Points, in no order, along strands that fork and pass close to each other.
(in the rows, 128 means zero)
Points whose rows are less than 92.3 apart are linked; no others are. Some points are linked to none.
Fut: 125 133 163 188 98 139 147 126 118 124 96 130 129 153 115 112 151 114 71
 137 132
Rok: 138 121 161 109 151 115 146 108 121 117 137 135 121 112 172 146 159 170
 114 107 91
tesed: 140 108 114 101 143 137 86 161 117 128 113 122 110 91 105 84 105 127 124
 106 126
vutop: 154 122 150 148 118 129 139 145 167 159 132 105 133 121 133 153 168 138
 106 120 141
kire: 115 112 104 147 106 125 147 164 98 116 113 136 125 163 157 155 135 104
 156 123 146
Mif: 131 119 136 119 134 109 65 98 94 96 113 145 142 124 72 74 112 136 113
 135 144
sofut: 128 121 167 113 125 95 139 92 102 138 117 151 101 149 144 138 170 169 96
 108 100
bovi: 168 130 105 141 140 121 130 148 79 110 96 99 158 132 120 125 111 154 131
 92 132
nuvid: 141 94 167 147 99 131 129 141 73 139 110 151 118 152 118 110 147 116 85
 127 137
vofo: 121 138 111 78 157 134 88 107 131 74 99 109 132 122 116 137 126 165 141
 89 88
Rugez: 162 166 129 134 129 169 130 153 151 131 137 110 142 84 112 99 92 119 133
 177 137
mumul: 143 137 125 145 145 187 124 162 111 103 131 144 135 114 153 132 125 124
 136 135 123
libel: 82 111 71 129 124 57 137 107 90 149 133 122 130 166 111 123 91 112 145
 136 161
bor: 146 122 141 151 133 163 129 158 137 71 114 103 182 114 106 148 122 123
 127 164 156
dazak: 82 130 64 120 141 99 105 118 115 115 113 126 125 108 109 85 104 133 119
 110 149
tivef: 146 105 124 134 120 172 130 156 146 96 136 142 136 122 124 141 134 79
 167 165 163
nik: 148 108 143 97 143 168 103 137 97 104 117 158 112 109 149 109 122 131
 148 135 104
Gup: 106 78 153 126 113 112 114 129 99 142 105 156 93 131 124 92 152 131 83
 102 123
zuse: 122 151 111 165 90 123 132 113 133 146 147 152 130 170 167 109 108 116
 133 129 142
Legum: 157 161 143 154 128 169 148 180 147 102 136 113 143 96 155 130 99 112
 134 151 106
duvif: 156 158 140 102 116 131 105 110 132 161 123 150 95 136 101 132 126 107
 151 125 112
vufiv: 125 109 89 131 117 200 118 133 149 129 125 152 89 163 129 118 140 135
 107 92 120
tokis: 134 138 134 90 155 117 157 141 145 134 148 80 149 68 125 179 116 141 138
 167 128
Beg: 107 121 144 109 172 91 165 101 116 118 159 116 143 109 176 153 130 180
 141 143 96
bak: 91 130 108 117 119 55 113 128 102 114 123 83 156 159 103 124 100 98 142
 142 164
vava: 127 153 116 110 140 127 140 142 116 146 136 144 106 116 166 135 114 128
 141 109 98
kos: 158 153 103 116 145 123 140 156 104 107 101 100 151 126 99 159 88 122
 152 123 135
duz: 155 118 146 137 168 111 190 81 94 133 154 141 154 153 128 156 120 186
 134 135 106
Sebem: 83 91 104 155 171 128 186 127 71 116 167 122 172 130 128 147 85 137 153
 173 137
purov: 97 132 108 105 165 99 137 107 115 99 140 118 149 103 136 135 113 175 126
 155 129
goker: 132 152 116 151 93 110 132 143 168 153 95 138 91 173 105 115 134 86 120
 104 117
sog: 133 147 116 136 132 194 157 148 173 165 137 141 100 81 123 105 135 137
 116 139 94
podab: 163 135 123 131 127 119 126 110 111 148 152 153 135 165 162 119 91 133
 146 137 140
Kose: 128 120 125 98 111 110 99 94 115 129 118 174 102 143 140 74 123 156 162
 89 105
bona: 110 105 110 102 130 177 119 171 142 140 140 134 87 83 148 128 146 120
 141 117 109
keluk: 129 107 108 135 124 99 175 161 122 101 106 76 163 128 108 151 118 104
 145 161 162
Vulit: 107 104 143 128 113 125 63 119 145 137 140 151 116 107 77 91 145 118 91
 136 146
fitin: 119 140 106 85 143 163 146 164 150 140 145 144 93 85 186 125 129 135 152
 100 85
Sono: 118 109 112 158 152 119 179 117 83 135 142 123 152 121 140 122 92 150
 124 148 143
zogir: 146 147 135 104 107 152 120 127 175 163 131 130 91 154 137 159 165 124
 114 92 98
tutav: 146 106 120 127 128 127 171 184 156 111 118 79 138 102 135 156 145 92
 161 142 148
nok: 93 142 121 185 90 128 149 134 129 112 90 136 112 161 88 119 141 80 90
 146 136
lak: 122 149 177 192 138 153 147 114 105 107 159 142 165 114 154 106 112 128
 87 152 107
Bigug: 91 92 125 91 126 97 81 109 138 119 131 169 105 119 131 77 127 139 118 82
 106
vafib: 101 163 113 158 135 135 173 121 157 127 168 130 150 148 134 157 94 131
 147 174 134
fom: 172 151 109 126 136 153 131 134 142 140 133 115 140 128 111 141 90 119
 165 152 141
lofe: 126 147 141 124 94 125 137 115 181 143 119 137 98 170 134 182 168 93 153
 113 107
nere: 151 141 137 99 134 149 145 152 109 134 114 128 118 124 143 171 139 127
 136 110 79
Gizez: 110 153 110 161 129 154 142 111 172 123 163 123 144 118 157 143 138 133
 122 141 134
Seta: 104 127 150 149 109 100 135 94 136 141 149 131 124 127 135 123 139 123
 90 143 146
sib: 169 136 141 123 108 174 130 165 127 126 103 143 116 159 133 164 133 117
 157 101 115
mubo: 157 119 148 123 116 147 102 97 161 151 153 161 109 148 113 129 133 90
 161 176 158
mok: 128 93 147 144 105 142 112 124 180 156 134 128 108 119 102 88 166 123
 101 130 161
fone: 141 105 168 95 123 109 76 114 98 116 115 149 118 147 164 83 128 132 159
 90 88
kugar: 109 153 131 133 130 135 92 113 170 123 158 128 143 121 169 139 156 147
 135 111 136
Zavu: 133 106 120 121 136 148 110 161 112 87 129 106 152 115 121 133 120 108
 155 161 176
Mula: 128 179 135 135 95 116 104 124 177 139 103 108 121 153 82 114 123 103
 121 118 118
mitub: 110 121 112 110 129 147 142 161 174 151 133 125 93 64 125 101 142 119
 107 131 114
Miz: 159 118 170 83 127 121 79 154 91 111 120 125 137 120 161 108 120 129 134
 108 101
veb: 161 131 165 125 131 158 102 132 162 119 123 107 125 105 93 118 125 111
 121 167 139
Zinir: 82 130 95 104 134 100 85 110 147 143 139 158 109 101 122 82 117 126 124
 111 139
Gobes: 102 129 81 152 114 152 134 133 156 153 121 149 104 141 127 118 158 127
 122 90 140
zuge: 164 119 90 128 144 143 104 150 110 125 111 101 150 97 120 94 96 152 123
 109 149
dupog: 153 122 135 139 131 117 160 136 115 149 111 93 137 102 127 144 159 159
 97 101 131
Gamol: 81 152 96 156 103 108 154 121 150 107 96 134 112 162 108 148 125 82 129
 155 141
simi: 159 89 148 157 155 131 181 92 82 122 155 134 156 123 149 116 132 174 125
 139 122
Seg: 157 125 155 135 140 160 95 143 109 105 108 104 156 102 83 131 130 135 93
 151 146
Leru: 102 131 137 121 131 97 117 96 144 142 115 112 131 131 107 156 163 144
 100 113 136
Kalas: 155 130 137 129 129 108 89 119 113 127 123 112 147 138 79 102 114 111
 132 136 168
zuka: 105 150 148 135 119 110 93 86 170 108 141 113 159 137 145 163 166 155 99
 131 144
Kuve: 141 115 125 130 142 191 97 93 163 117 136 164 96 146 135 121 145 163 114
 100 106
baves: 165 149 144 147 167 144 192 63 109 133 135 150 135 119 117 131 121 189
 127 118 82
subo: 103 133 98 155 111 116 152 162 135 104 96 96 143 154 129 144 119 87 148
 132 156
rebal: 153 128 112 157 100 149 156 137 182 163 124 117 120 147 134 125 156 121
 133 107 151
Gasap: 133 105 175 103 133 138 92 106 126 141 157 154 111 127 93 146 167 86 164
 161 152
dofi: 129 121 150 145 129 151 122 98 130 149 142 151 132 99 146 109 141 151 96
 147 140
Vop: 107 127 139 95 139 110 145 138 153 147 146 113 111 81 137 160 132 114
 136 186 142
fibek: 110 95 162 95 132 95 127 109 141 139 148 125 107 114 122 145 147 88 158
 187 154
nalum: 87 153 99 126 145 118 149 126 112 124 116 115 135 96 109 120 110 129 116
 133 124
dulek: 116 148 101 76 143 116 89 141 122 120 111 111 116 106 118 108 105 134
 138 93 96
loro: 155 144 91 117 136 123 151 125 98 156 131 159 117 143 156 123 87 138 174
 107 119
Bigu: 80 126 108 176 147 129 182 137 125 99 172 114 178 148 126 145 85 126 141
 197 138
kazaz: 98 128 53 103 157 75 156 112 94 146 141 117 134 152 119 131 81 157 150
 139 129
mus: 123 129 144 155 147 145 116 116 113 98 152 132 161 92 165 94 130 154 88
 137 114
notof: 127 117 93 116 133 76 81 126 102 109 127 86 159 138 99 102 85 128 142
 129 179
kive: 102 97 143 120 106 119 124 133 131 170 131 163 85 106 132 86 147 104 119
 120 124
kifup: 139 93 125 123 110 146 114 149 96 124 91 137 106 171 131 165 153 116 150
 94 130
nafoz: 110 127 136 108 138 134 74 83 128 119 123 166 115 125 81 104 133 148 107
 145 124
Robek: 106 134 145 133 99 75 113 148 97 117 112 113 130 164 155 141 135 105 106
 98 136
zez: 134 127 135 119 153 124 170 160 125 117 141 97 160 98 145 191 121 146
 144 125 127
tugas: 154 170 122 109 144 159 82 121 126 99 104 127 131 149 102 159 125 154
 126 94 87
Taso: 100 132 153 121 133 78 151 102 74 114 102 136 112 128 115 139 146 133 86
 125 97
dol: 125 114 105 97 140 115 180 185 170 119 146 90 149 112 144 182 105 129
 175 139 142
Voz: 153 101 147 144 93 135 90 125 153 167 136 143 116 157 129 78 152 99 125
 106 153
kepi: 130 108 126 118 93 108 112 130 141 177 155 134 110 134 141 110 142 110
 149 114 158
vut: 125 149 177 158 120 120 155 128 93 109 137 122 158 130 162 146 112 121
 105 145 112
zepum: 158 157 128 118 130 148 91 112 154 144 122 123 111 164 116 155 144 167
 105 77 91
lirek: 129 141 147 153 77 95 128 147 134 148 124 132 136 183 175 127 132 89 125
 113 137
fon: 131 142 125 131 89 102 148 103 166 183 116 146 91 169 109 139 154 84 150
 106 138
Dofa: 103 124 167 138 125 110 110 124 90 95 115 126 139 141 142 147 146 124 96
 132 109
gopar: 158 149 128 140 160 139 166 109 118 134 129 113 156 102 119 121 130 177
 112 105 97

A fork is a point with three links, a tip a point with one. Leave the first point through the second and follow the links. Name the first fork or tip that comes.
Sono; Sebem -> Dofa
tesed; dulek -> Mula
zuka; kugar -> Kuve
kazaz; libel -> subo
zogir; zepum -> Rugez
nok; Fut -> kazaz

Follow the links from the first point to the second, and from the first to the third. Name the last point that the two ways share.
Gamol; baves; mitub -> vava
kive; mubo; vut -> subo
dol; nafoz; fone -> subo
Seg; Mula; sofut -> Rugez
Sono; bona; Fut -> vava
tutav; nik; dofi -> Dofa

A fork is a point with three links. Follow the links from the first point to the second and name the forks in between, in order.
Voz; Bigug -> subo vava Dofa
zuse; nalum -> Dofa
bor; sofut -> Rugez
podab; bovi -> Dofa Rugez
Dofa; keluk -> vava subo
nik; keluk -> Dofa vava subo
